Points on a hilly landscape, in no order, each with its height.
A ball rolls from a point to the lowest of its 2 nearest points, and stops where none of them is lower. Distance is the straight distance between rows; heights are no part of it.
<997>: [  6 -54  42  -7   8  46  13  -7  35  51  -2  13 -15 -16  30  -1   5  -3
  -6 -12  35  -7  20 -23  16 -24  -6 -23  -2 -17  20  29  20  14 -13   7
   0  23 -22  25  -6  -4  -1  13  12 -13 -12 -12   8]  h=609
<54>: [ -1  11  14   2  15  13  38 -19   7 -14   4  16 -10 -19 -30  16  41   1
   9  15   8  14  -9  36  20   4  -1  17   9  -1  18   7  21  -4  -5 -12
 -19  23 -24   8  14 -16  -4 -19  26 -39  -2 -17  18]  h=512
<439>: [ 18 -12  -6 -35 -10 -14  -8 -64  -5 -18 -18 -24 -29  -7  22   8  29   4
  36  26 -16  -6  27 -18  -3 -15   4   1  12 -17 -30  23   1  11   1  50
   3   3 -10  -5  19  15   1  -6  17  21 -14 -11 -17]  h=354
<390>: [  3 -30  -2 -46 -14   5   7 -23   6   5  -4   4  -7 -30   9  39  24  22
  19  15   3  21  -2 -11 -10  -6 -38  23  21  12 -26   4 -13  18  -2   6
 -21  17 -17 -15  33  -3  26 -17  -5  -9  -7 -23  -5]  h=374
<930>: [ 17 -24  -2 -26  -5  -1   2  -5 -30 -32  -6 -16 -11 -14   7  26  34  18
  25  18 -32 -10  -1   2  -7   8  10  17  26   3 -14  18  19   4 -20   5
  14   4 -11  -4  36  17  18 -31 -14  17  -9 -10 -35]  h=487
<537>: [  2  -9  20  -2  -2 -24 -10  27 -15  16   5 -18  -8   9  18   7   4 -19
 -20 -26 -23  28 -44   6  -9  33  34   6   3   8   8   3 -13 -16  10 -16
  19  -9  20   9  -3  32  -8  39 -13   5  -4  -3  -1]  h=462
<466>: [ -5 -21 -15 -41  50  -3   1 -33  22  23  41 -30  20  -8 -14  11  15  -1
  41  -2  26  19 -27   5   5  14   2   0   8  -2 -21  15  15  -3 -22  -5
  -3   3   0 -18   1  20   8  -3 -26 -28 -29 -18 -17]  h=576
<961>: [-29  10 -19  28  17  -2   3   5  34  -5  12 -12  13   7  21   9 -51 -11
   7  -5  10 -34   5  -6   3 -22   4  15 -22  -6   6  21  -9  -1   0 -32
 -18 -13   9  -3  13  -5   3  32 -21  15 -12  13   6]  h=191
<337>: [  6 -18  -2 -47 -17 -19  -2 -31  -7 -23 -24  10 -19 -18  29  32  23   9
  30  24  -9   9   4 -23  -8  -4 -29  10  25  15 -16  12 -15  16  -2  32
 -17  -1 -27   0  16  -7   4 -26  15  27  -7 -11   2]  h=305
<231>: [ 18  51  -3  26 -36  34 -12  25 -37   5 -10   4 -37  21  11 -28  -7  26
 -15 -16  -4 -24  44   6  25  -4  13 -30  -3 -20 -10 -10  -4  -3  -5  24
  19  31  25  16 -20   6  -1  18   5 -32   5   2 -12]  h=734
<184>: [-18   4   7  12 -14   4  16  40  12 -14 -44  51  12  24   8   6 -11  -9
 -38  17  22  -8 -34  33  -8 -34   0   0  -4  34  30 -17  15  -3   5  -7
   1 -18 -16  -2   5  27  30  -1   0  29  11  -7   7]  h=384
<923>: [-28  -4 -17  18   0  13  17  34  30   1 -27  22  10  22  -5  10   4 -19
 -20  11  -8 -13 -34  19 -29 -37   4  -7  -5  41  29   0   2 -21  -2 -20
  -4 -11 -15 -16  21  40  36   2 -17  23   8   6   4]  h=427
<472>: [ -1   1  20   3  -3 -10   5  36   1 -32 -30  61  -2  51  19   7 -16 -11
 -23   3  39 -15 -13  34   8 -40 -17  -9  -5  24  30   2  28   9 -17  11
 -14 -17  -5  -1 -23  11   5 -16   4  22   7 -15   6]  h=331
<203>: [ 18  27 -23  11 -20  -6 -15  -2 -51 -18  -8 -15 -20 -18  -6 -12  16  38
  25  25 -24   2  22  -5  -2  -2   9 -17  18 -30 -27 -28  -5   6   4  34
   9  19  12   6   7   9   0  -7  -2  15  16   7 -16]  h=778
<373>: [  2  26 -13  28  27 -27 -26  -4 -30 -29  12 -23 -33  16   3 -12  13  15
  14  -8 -36 -19  15  -8   1  37  39   6 -10   1  24 -13  34 -12  14   0
  36   6  43  -2 -24   3 -24   7   1   1  35   7  11]  h=583
<845>: [-18   1 -31   8  10  -9   5  15  30   4  13 -10  24  11  11  12 -39 -23
 -16 -32  -4  -6  -2  -9  -9   3   6  44 -22  -2   6 -11  -8   7  15 -44
 -11 -21  14 -27  16 -10  19  24 -20  -5  -5  24  24]  h=93
<552>: [-24  35  12  17  18 -19  -4   2  19 -17  11 -18   7  33  -5 -30   0 -25
 -37   4 -20 -26  17 -10  -3  26   0  11  -7  26  30   5 -30 -14  -3 -11
 -22 -30  -2 -10   0 -19  -2   3  12 -13   8   6  34]  h=510
<199>: [-25   3  16  26  13  18  -2  37  36  10 -13  -5   6  16   6   0  16 -17
 -33   7 -11 -24  -8  -6 -18  -3   7   0  -8  27  34  18 -16 -11 -21 -19
  -6 -20  -1 -19  17  14  38  -6  -4  -4   0  -1   5]  h=463
<644>: [-10  16  20  -2 -18  -2  37   0   8  -8  -8  26  -5 -13 -18  18   2 -10
 -15  -5   3  20   4  43  11  -1  -9  26   0  -1  14 -27   3  -9   6 -18
 -22   5 -24   9  10 -27   6  -3   1 -36   3  -6  34]  h=450
<165>: [  0   9  -3  -4  -1 -18  11  21 -29 -30  -4  16  12   1 -12   2  22  29
   2  21 -46  35  -3  32  -8 -15  16  20  35 -18  19 -25   8  22   7  10
  -9  16  -3  -1 -13  -7   1 -22  -9 -27  18  -2  12]  h=754
<344>: [  7 -16 -34 -35 -16 -41  -7 -56 -12  -5   6   5 -22 -13 -10  -3 -22   6
  16 -17  12  30  19  -4 -28  -5 -25   6  11 -21 -27 -30   2  21  32  -1
  -3   6  18 -10  10   1  20  35  -3  14 -21  22 -20]  h=446
<329>: [  3 -25   1 -29 -27 -13  11  12   2 -26 -19  63 -18  11  43  50   2   3
   5  11   8   9 -15  11   6 -21 -19   8  18  34  -5   2  14   0 -11   5
 -12   2 -29   5  -7  12  -9 -23 -11  -1   2  -6   8]  h=465
<254>: [ 12  11  -5 -14 -31  12   8 -55  15  14  -3 -17  -9 -23 -26 -21   8 -23
   3 -13 -20   5  12  -2  30  12   0  -6 -31 -30 -15  15 -15   1   6  23
  -9  39  -7  18   9 -19  -6   9  20   8  -4 -12   1]  h=605
<430>: [  3  15 -39   9  20   1  15 -16  15 -13  13  -6  24  -3 -33  10 -38 -12
  25 -23   0  -8 -14  -6   0   9  -5  43 -27 -14  -1 -20  13   6  20 -41
  -1   4  19 -29  31 -13   3  20 -15 -17 -16  26   7]  h=215
<489>: [ 23  -6   7 -17 -19 -35 -39   8 -46   5  -6 -20 -28  14  28 -35   5  10
 -15 -29 -26  11   3   8 -16  28  14 -28  14  -5  -8 -14 -20  12  17  39
  10   0  56  -8 -38  29   3  41  -9  19  11 -13  -4]  h=497
<55>: [ 10 -12  25  -5   0  29  35 -13   1   8   0  32 -24 -15  -7   6  38  11
   2  -1  12   1  18  20   4   1 -15  -5   3 -15  14  15  27  -5  -7 -13
  -2  36 -15  20   1  -4  14  -4  26 -37   1  -7   1]  h=551
<361>: [  4 -17  -2  -8 -18 -24   5  41 -40 -26 -16  17   7   8  -5  22  19  27
   5  19 -41  33 -23  31 -20  -7  15   9  50  12  11 -30   9   4   3   4
   9   5 -28  -1   4  19   5 -16 -24  11  19 -19 -15]  h=724
<765>: [ -4 -19  -8   0 -25  -8  -4  23 -16  -4 -13 -10  17 -17 -19  15  24  16
 -11  16 -30  37 -55  -5 -11  -2   5  -3  27  10   2 -45 -17   1  16   2
  -3 -12 -36   3  27  29   3 -13  -8  36  15 -23 -13]  h=697
<330>: [ -4  28  21  24   1  48  -7  32  18  43  -4 -24  22  -3 -21 -16  -4 -24
 -26  12  12  -5   3 -30   2  31   1 -29  -8  12   0  11 -24 -17   4 -12
   3 -34 -12   0  -3 -20   2 -11  10   8  -6 -12  -4]  h=476
<341>: [  8  20   9  -2 -23  19  25 -23  -1  32   2   4  -4 -17 -29 -24 -16 -20
 -16 -16  -3  27  24  17  18   9 -19 -22 -30 -19  -8   7 -11  -1  13   4
  -9  24 -13  31  -6 -29  -9  23   4   8 -20   3   2]  h=639
<582>: [ -5 -20 -12  -2  36  13   6  -8  38  -4  10 -22  61  -7  11  25 -36  -9
  37   2   9 -12 -16  -7  17 -19  -8  50   0 -16 -20  -2 -11  12   8 -27
 -21  -2  -4 -19  33 -23  -1 -11 -12 -16 -21 -13  14]  h=528
<753>: [  4  18  36   0  -1 -25   8  14 -18 -34 -23  12  10  -4  10  -6 -23  -6
   4  11  11  -3  -8  10  14  -9   1   3 -14  -3 -13   8 -15   0   1  32
 -10 -22  -8  23  -5 -10 -19  -6  -8  17 -19  -1  11]  h=224
<751>: [ -5  26  19  31  22  20 -13  25  15  10   2   3  14  25 -15 -18  -5 -19
 -14  19  26 -20  15 -24 -11  11   1 -33   4  25  16  16 -15 -15 -12  -9
  -3 -41 -12 -11 -26 -32 -12 -23  13   6  -9  24  -3]  h=441
<395>: [ 18   0 -31  -6  -8 -47 -27 -16 -25  -4  -2 -28   4 -31 -31  -7 -13   3
  14 -13  13  23  14 -12 -28 -11 -10 -14   9 -26 -35 -30 -16  18  29   2
  -6 -12  14 -14  16   4  17  25   9   8 -23  25 -35]  h=498
<3>: [ 14 -19 -30  -1  13  -5 -15 -18 -35 -26  19   8 -30  17  54   7  -6  19
  29 -16  -7 -33  32 -15   4 -21   6 -10   0 -10  -3  16  39   6 -15  10
  28  11  20   5 -15  25 -27   0 -17  24  11  12  -7]  h=409
<952>: [  4  30 -13  16 -11 -24  -7  27 -44 -33 -13  11   3 -16   8 -13  10  31
   0  28 -32   3   3  17   4  -6   5   7  13 -16   5 -30   1  12   1  18
  -5  -1  15   1  -3  -9   1 -22   5   5  30  -7   8]  h=780
<910>: [ -8 -27  31  14  20  39  18  -1  52  41  16   8   6  -6  26   2  -6   2
 -11  -6  34 -23  35  -3  -3 -26 -19   6  -3 -10  22  28  11  14  -3 -25
 -10  11  -5   5   0 -19  18  10  17 -24  -7 -15   9]  h=589
<353>: [ -9 -22   4 -17  10  -2  -2 -13  28  10  -1 -42  52 -27  -4  18 -47  -5
  34  -6   4   9  -5 -11  20  -9 -12  31   1 -21 -39  10 -22  19   7 -15
 -18   7   1  11  32 -29  -6   5  -6   8 -37 -18  -1]  h=493
<443>: [  3  54  23  32 -35  27  -1  22 -19  25 -25   6 -20  20  -2 -20 -28  -3
 -33 -13   7 -12  47   0  21   8   7 -27  -6  -5 -14  -1 -21 -14   0  12
   9   7  21  26 -21 -11   2  33  20 -32 -20   3 -11]  h=713
<715>: [ -3  21  17   9  -4  33 -13  37   3  13 -21  23 -32  49  22 -49  -2  12
 -53 -18  25 -32  46 -20  -3   0 -15 -34  -2   5  24  -5   8   5  -4  -8
  -1   1  27   5 -21   8  28  15  16   2  -2  -8   5]  h=307
<211>: [ 12   4  -2  -1  24  21   8 -32  -8  -4  30 -40 -25  -5  -5 -11  47 -14
  -2  -2 -27   3   4 -14  20  14  28 -15 -14 -13  -2  26  16 -19 -20  20
   2  12  -9   4  -5   8 -33 -16  26 -11  11  -1  -6]  h=561
<241>: [  7 -30  26  -4  18 -10  -3  19  12  15  18   1 -13  24  53   1   6   0
  -9 -18   2  -6 -10  -9  -8 -19  20  -2  13  12  13  31   3  -1 -25  -5
  25  -9   7  20 -22  19 -10  14 -19  -9   0  13 -18]  h=333
<738>: [ -8  53  -1  33   4  41  -8  15  -2  16   3 -40   7 -15 -34 -10 -15 -19
   1  14  -5  -3  13 -16  23  28  16 -21 -20 -21 -23  18 -22 -24   9  -2
  -7 -22 -17   8   2 -16  -8 -11  10  -9   6  -9   1]  h=511
<654>: [ -1 -33   5 -22 -25   5  18  15   7  -1 -36  13  20 -15 -18  30  11  11
  -3  13   0  27 -58  12  -7 -10  -6  13  22  36  -8 -42  -6  -1   3   6
  -1 -17 -32  -7  26   6  12 -19 -13   5  -6  -8   4]  h=670
<779>: [ -6  23   2  30  22  29  26  -2  22 -12  -6   5  -1 -17 -17  10  12  -8
  10  30  11 -36  22  -8   3 -11 -13  -4  -8  -6  -1  41  18  -5 -16  -9
  -9   6 -17  -6  24  -4  16 -26  24 -11  -1 -10 -11]  h=571
<408>: [  1   4 -40   1  -6 -21   1 -37  -5   1  11   9   1 -13 -40  10 -33 -10
  17 -22   1  20 -13  -5   6  22 -11  24 -24 -17  -7 -17  18   5  25 -31
   5  29  20  -2  15 -19 -17  36 -13   0 -14  30  -6]  h=306
<168>: [ -3   1 -13  14   8  22  13  23   3   2  -5  16  -4 -15 -12   9  30   0
  -3  29 -21 -27  11   3  -3 -11  -5   1   9   0  18  21  30  -3  -3 -15
  -3   0 -20  -6  19   4  42 -41   8  -6  22 -22 -12]  h=597
<1047>: [  0  21 -37 -16  -4  -9  11 -61   9  -2  11  -9 -12 -17 -54   9  13  -5
  32  -8   0  37  -5  14   0  22 -15   7  -6 -23 -21 -20  -4  -2  29 -12
   1  50   5  -4  24  -3 -12  25  15  -7 -18   5 -26]  h=396
<534>: [ 25  29 -26  -1 -35   7 -25   8 -55   1   3 -12 -35   1   9 -24   3  34
  -2  -9 -11   5  31   2  -2   2  13 -43  13 -32 -16 -28   0  -2   5  27
  15  19  24  14 -11  21   4  24 -17   9  10   8 -18]  h=758
<606>: [ -8  24 -11  24 -13  -5 -24 -16 -15 -25 -19 -42 -21 -12 -40  19 -10  13
  30  14 -35  10 -12 -10  10  33  20  10  -5 -18 -12 -19  10 -19  22  10
  21  25  14  15  19  10 -37  13   5   9  -1 -15  -7]  h=501
<940>: [ 20   3  21  -8  -9 -25 -17 -12 -39   3  -2 -22 -36  30  20 -23  -6  -9
  -2 -25 -27  -4   4  -5   9  30  32 -23   5  -2  -9  18  -8 -10   2  16
  14  18  42  12 -38  19 -16  50   7 -10  -2   0 -14]  h=524
<823>: [  7 -38  20 -24  -6   2   6  19  11  11  -9  32 -17  17  35  -1  26   2
   1 -17  11  20 -20   8 -21 -14   8 -25  20  24  17   7  17  -9 -20  -1
  34  -3 -12  25 -18  27  -3 -10 -29   4   6   4 -14]  h=283
<1092>: [ 17 -39  25 -30  -8  32  17 -22   7  26  -2   7 -31 -18  18  -2  39   9
  13 -12  -8   3  23  -3  -3 -10  -9 -18   3 -18  11  27  18  -2 -16   5
   8  31 -20  14  11  15  21   0  -2 -22  -8 -14 -10]  h=584
<736>: [ 11 -33  -4  -7 -21 -21 -25  26  -2   9  -2 -26  47 -30 -28  -8  13  12
 -11  -9   0  21 -25 -22 -27 -12 -18   0  -7  -3 -21 -43 -36  16   3   4
  -1 -33  -2  -1  18  10  20  -7  -6  16   1  11 -18]  h=657
<107>: [ 16  -1  35  22  21   8 -16  20  -4  19   5   2  -6  35   5 -17  -2 -11
 -13  13  21  -5   0 -28  -8  14  24 -39  23  39   8  28  -4 -25 -25   9
  19 -39  -5   5 -36  -1 -38   1   3 -27 -23  29 -22]  h=406
<12>: [ -8 -15 -10  -1  17  25  19  24  19  15   7   9  11  -4 -22  19  33   1
  -6  17 -11  -3 -27  13   2   5   8  -2  14  27  11  12  30 -12 -14 -19
  14 -10 -33 -20  13  12  38 -50 -14  -9  11 -38 -13]  h=620
<261>: [-13   0  28  -7 -16 -16  -1  32 -10  31  -9   6  13   5  19 -15   2 -20
 -54 -21  -6  40 -43  22  -8  21   6  -3  -3  18  15 -20 -24  -8  18  -3
  23  -8   4  18 -22  29 -13  30  -8  20  14   3  21]  h=415
<937>: [ 13   8 -20  -4  28 -22   1 -16 -29 -35  30  21 -11  20  45  -2  -4  15
  31  -6  24 -17  22   3  -2 -39  -1 -16   3   0 -13  17  36  12 -28  20
   3   9   9   5 -17  14 -38   0   3   7   1  33 -18]  h=377
<191>: [  3  18  -4  17  27  18  18  27  10   1   4   4  42 -14 -45 -15   4 -15
   2   5   1  32 -30   4 -12  -7   0  -3   1  -1  22 -35  -8  -1   7 -23
 -11 -24 -19 -30   7 -27   9 -23  -4  -7  -2   7   0]  h=508
<618>: [-17  20 -10   7  14   2  35 -11  17 -26  -5  22   6   6 -13   8  -8 -20
   3  -3  10  -9   9  26   5 -19 -17  22 -21   6  22   0  -2  -4   6 -22
 -41  -3 -23 -16  18 -16  18   6  -7 -19   3  17  29]  h=367
<800>: [ -4 -28   3 -32 -19 -27 -27 -17 -15  11  -5  -5  -4 -25  34  -1 -32   5
  -2 -25  -7 -11  12 -10   9  18 -12  21 -14 -16 -15  -4 -22  19  18   9
  -2 -12  35  13 -16   3  -8  19 -16  17  27  -9  46]  h=423
<252>: [ -7  22   2   9   5 -20  18  -3   6 -25   6  22  11   7  19   1 -45 -15
   0  -7  20 -19  14  21  24 -19  -7  20 -23   5   0   8  -5   5   6   1
 -20 -20  -7  16   3 -15 -10   3 -25  13 -13   8  19]  h=277
<1066>: [  7  42 -12  14  -4 -32 -34  -1 -40  -3   2   2 -26  42  12 -30 -40   0
  -8 -32   3 -13   5   5  20  27  34  -6  -4   6 -13   2  -2  -3  -2  -2
  12   9  63  -1 -38   0 -31  41   3 -10 -11  18  -3]  h=547
<741>: [-22  20  21  19 -15  16  -3  30   9  19 -16  15  -4  29  -8 -32 -10   6
 -68  -2  21 -28  50 -11 -16  12 -15 -15  -2  11  19 -13 -17   0   8 -19
 -13 -17  26   5 -10 -18  17  14  13   8 -16   6  10]  h=369
<700>: [  7  15  12   7   3  35  12 -44  15  20  22 -32  -8  -9 -22 -27  19 -27
 -18  -2 -18  -1  11 -15  38  17  16 -23 -34 -16  -3  18  -1  -3  -9  26
 -12  25 -16  17 -11 -16 -27  -5  37 -13  10 -15   8]  h=582
<52>: [ -1  33 -29  11 -18  -9 -19 -39  -3  -6  -4 -30 -17  -7 -66  12   0   8
  40  12 -20  25   9  12  12  15  22   5   5 -32 -34 -32  -2  -4  32  18
  27  50   8  11  14  -5 -25  24  22   2   2   6 -28]  h=461
<849>: [  3 -15  -7   3 -13   9   8  39 -16  23   2  56  12  -1 -20 -11  14  18
 -17  15  15  25   0  13 -26  -2 -18 -30  16  -7  41 -32  19  10  10 -12
   9   3 -13   2 -35 -21  16 -29   6   7  32   9   3]  h=558
<1046>: [ -1 -11  -2  -6  47  26  18 -12  24  17  59 -10   9   7   7  13  20  -2
  21 -12  16   0 -15  11   7   5   6   4   3   3   8  35  23  -5 -20 -32
   6   4  -6 -23   3  17  13  -4 -26 -43 -21  -9 -18]  h=550
<732>: [-31  34 -10  19  16 -23 -10 -15   4 -41  17 -19 -28  35   6 -29  14   1
 -18   5 -22 -42  28   0  -2   6   6  -2 -20  23  26   7 -19 -15 -17  13
 -22   8  16  -1 -14   2 -10   0  27  -5  39   9  36]  h=538
<938>: [ -6  -9  10  -4 -12  -1  -2  36   9  12  -2  33  -2  20  29  -5  16 -13
 -32 -19  -1  24 -35  18 -15   3   6  -7   3  23  25 -17  -6 -20  -4  -8
  23 -17  -7   2 -26  12  -1  -2 -22   0  32   4  20]  h=353
<167>: [-21  49 -20  42  12 -35 -18 -10  -4 -44  13 -14 -31  28  -6 -12   7   9
   4  -3 -19 -42  17   5  13  20  29  11 -13   8  21 -16  -1 -13  18   5
  16  15  37  -5 -19   1 -16  15  15  -1  43   4  38]  h=563
<391>: [  4  24  15  13 -28  11   8  18 -20  31 -17 -14   7 -17 -22 -10 -35 -14
 -24 -11   9  15  16   9   6  13  -1 -15 -28 -11 -34   8 -23  -6   2   4
  -6   8  10  22  -2 -19  -3  25   5  -9 -40  25 -21]  h=680
<602>: [-23  33  15  33  -1  27  19  37   5  23  -7  10   4  20 -30  -9  10  10
 -37  17  20   3  34  -8 -12  14  -2 -26  19  -5  34 -17   1   5  10 -32
 -13  -2   3  -1  -5 -36  20   1  32  -1 -15  10  10]  h=436
<863>: [ 14 -19   0 -26   0   0  17 -20 -14  -6   2  -9  -1 -28 -11  25  39  30
  19   9 -10  16   0  15 -15   2 -19  20  23  -4 -23  10   7  10  -2  -1
  -1  26   2  -7  38  11  30  -7  -2 -15 -27  -6 -35]  h=439
<912>: [  5   2 -29   7  28 -11  13 -13 -17 -31  24  55   5  18  37  -2  -1   3
   5   5  36 -18  28  13   4 -53 -24  -6  -8  16  15  16  43  17 -24  11
  -9   2   0  -6 -28   3 -15 -25  15  -8  16   7   6]  h=332
<954>: [-15 -30   8 -23 -14 -16   9 -15   9 -26   3  30 -10  13  63  51 -29  -7
   4  -3  17   4 -16  -6  23 -19 -16  23  10  31   1   3   3  -3 -14  13
 -23  -5 -38  15  -6   2 -46  -8 -12  12   2  -8  30]  h=420
<1099>: [-14 -19  13   8  30  29   7 -23  36  21  29 -21  33  -8  26  10 -17   5
  14   6  20 -21  14  13  13 -21 -23  31   3 -17  -5  26  -2  15  -7 -29
 -23  16   5 -11  12 -21  12   2  10 -41 -10 -16  -1]  h=562
<197>: [ 19 -21  12 -22 -18 -32 -39 -12 -30   5  -7 -20 -14 -17  30 -35   0   8
  -2 -13 -28 -13  15 -18  -7  19   1  -1  -4 -19 -16 -10 -25  17  12  40
   2  -3  53  -1 -17  11  11  16  -2  21  20  -9  16]  h=467
<721>: [ 16 -11  -7  -2  36  19  18   6   9   8  43  13  28   0   2   0  20   8
  11   7  -5  -9   5  11 -28  -4 -15  18   2   0  14   7  10   4  -5 -35
   5   1  10 -49   8  -1  39 -15 -15 -38  -5  19 -25]  h=507
<964>: [ -7   0  15   2   6  18  28  38  10  24   0  36   8  10 -34  -5   3   7
 -21   9  39  14  -3  15   1  13 -10 -25   6  -7  45 -14   7   6  11 -25
  10  -9 -19   1 -23 -39   9 -11  21  24   6   9  17]  h=499
<377>: [  6  -8  43   3   4 -14   2  32   1 -10 -30  12  20  -7 -12 -10   7  -6
   7  17   4   7 -42   2  -6  -6   8  -7   3  15   8   5 -15  -4 -17  17
   4 -33 -12   8  -7 -18  -3 -30  -5   6  -7  -1   5]  h=304
<971>: [ -4  38  -8  27  16  47   7 -16  19   2  17 -33  14 -21 -16   3  -1  -9
  18  19  18 -29  19 -23  27   3  -3  -3 -30 -24 -35  38  -6  -4  -4   5
  -8   3 -17  -5  12  -1 -11 -20  14 -12   3 -12  -7]  h=544
<1028>: [-14 -29  11 -29 -16 -24 -10  -9   5  -9  -7  13  -2 -17  36  34 -30 -11
   9  -7  -6   3 -26 -14  12  16 -17  31  -6   6 -17 -10 -14   3  16   2
  -3 -19 -17  12   5   5 -24   3 -17  34  17 -15  42]  h=363
<5>: [  3   3  43   9  -1 -13 -21  31   1  24   0  -4   8  23  34 -12 -23 -13
  -8  -7  13  -5  -8  -8  -2   3  26 -10  12  18 -10  24 -27 -13 -22  -1
  14 -26  21   6 -29  12 -18  28 -12 -11 -27  27 -22]  h=373
<508>: [  9 -32  -4   3 -36   0 -10  48 -20  25  -8  37  33   3 -21 -12  11  36
 -43  -2  35  15  -8  10 -21  -7 -20 -12   1  12  15 -53   2  20   7  -9
   7 -11   5   2 -30  -8  27 -22  12  21  30  24  -9]  h=613
<290>: [  8  15 -26  16  35  18  14  16  12 -11   8  10  45  -3 -38  -8   7  -1
   0   8  -9   0  -4   6 -24 -14  -6  16  -3   0  14  -7   0   2   7 -20
 -19 -17  -7 -60  22 -15  48 -16  -1 -26   3  18   1]  h=452
<273>: [  7 -44  11 -35 -17  -1 -23  13  13  27   5 -23  15 -19  -1  -4  29   5
  -2  -7 -10  24 -26  -4 -31   2  -7  -1  14   0  -7  -4 -23   0 -11   7
  13 -26  -3  -3   7  12  25 -26 -19   0  13 -14  -2]  h=627
<459>: [  0 -27 -11 -11   8 -10 -24 -35   6   7   4 -34  16 -24  26  -6 -40   2
  40   7   1 -10  18  -9  11 -17 -10  20   9 -31 -30  19 -15  21   4   6
 -11  15  18  13   9 -22 -23   8   0  19 -17   4   0]  h=453
<401>: [  3 -22 -20 -39  -8 -32   2 -16  -4   1  11  22  10 -20  -4  19 -21   2
  17 -13  12  31 -17   1 -18  -7 -37   6  11  -5 -11 -32 -14  18  22  -9
 -12 -10  -9 -11  18  -9  -1  12 -22  10 -11  25 -10]  h=362
<93>: [ -5 -20  -8   3 -10  -9 -17 -64   7  -3 -12 -35 -11  -4   3  15 -41 -10
  38   5   3 -21  19 -26  27  -8  15   8  -5 -23 -37  32   6   4   0  30
   1  41   7  14   1  -6 -41  30  21  19 -14   0 -11]  h=419
<286>: [-29   8  19   6  20  14 -12  12  40   6  14 -23   3  16  -1  -6  22 -27
 -30   5 -14 -19 -19 -22  -4  17  13   5  -7  35  31  23 -21 -16 -11 -13
  -8 -42 -10 -16  -4   6   5 -14  10  -3  17 -29  30]  h=486
<328>: [ 11 -19 -36 -11  -4 -10 -18 -46   0  -6  14   4 -33  -5  21   8 -12   6
  23 -19  -7  -6  26 -15   4  12  -1  12 -13 -20  -8   1  31  -9   1  -5
  17  25  25  11 -12   3 -19   9 -10   4  18  17  15]  h=451
<781>: [ 13  12 -24 -11 -21 -13 -24 -76   6 -19 -37 -24 -35  -6 -12  16   0   0
  36  13 -12  -2  23 -22  15   6   6   6  -3 -11 -33   2   4   1  17  43
   9  35  13  -1  21   7 -15  11  29  32 -13  -4 -16]  h=388
<30>: [ -4  20   5  21  16  -5   4 -15 -15 -14  16 -41 -31   2  -6   2   8 -22
  -5  -2 -16 -15 -19 -14  21  20  42 -11  -9   3   4  33  10 -28 -13   6
  10   2 -11  16 -11  14 -54  10  24 -16   7 -16   5]  h=543
<538>: [ -6  19  -9  18  19 -15  -2  25 -10 -34   0  43  -2  30  10 -13  -7  -8
  -8  10  31 -28  12  16   1 -38  -4 -22  -1  20  25  17  21   4 -25  14
 -23 -20   2  -2 -18  -4  -1 -24   6   7   3   2   1]  h=279
<297>: [  8 -35  12   8 -37   0 -11  39   3  24 -18   6  54 -17  -5 -20  -4  28
 -32  -1  23   6 -21  -7 -23 -15 -19   7 -22  20  -4 -40 -21  17   1  -1
  17 -26   4  -5 -13   7  17 -22  -4  23  12  28   0]  h=658
<42>: [ -3 -26  -1 -11  18  11  20  22  23   0 -26   6  32 -11 -29  13  17  10
  15  14  -3  16 -74   7   1  -5  10   9  11  34  -4  -7  11  -3 -18  -3
   9 -26 -32 -29  20  13  18 -45 -29  -3 -11 -26  -4]  h=644
<909>: [  2   4   1  15   0 -12 -18 -32 -22 -28 -16 -36 -35  -8 -12  17  -5  -7
  28   8 -18 -10  -9 -14  14  32  26   5  -9  -1 -11  21  27 -27   7  24
  18  20   3  21   1  23 -60  18  16  17   0 -11  -7]  h=526
<422>: [ -5 -28 -13 -41  17   7 -17 -18  24  33  33 -42  19 -10  -8 -15  16 -11
  19  -1   9  16 -27 -19 -16  13   9 -11   0  -9 -21  12  -4  -4 -15   9
  10 -19 -13 -13  -1  13   9 -23 -24  13 -16 -30 -10]  h=600
<1008>: [  1 -20 -14  -6  -9   2   8  12  19  10  16  17  32 -13  10  21 -29  -4
  -5 -17   8  13 -20  -1  -9 -10 -23  27  -8  -1  -5 -28  -9  11  16 -18
  -5 -17 -10 -12  19 -11   8  -8 -32   4  13  17   8]  h=245

For each start below, name the point where the ball stops.
<12> => <823>
<910> => <337>
<552> => <538>
<391> => <845>
<736> => <290>
<297> => <715>
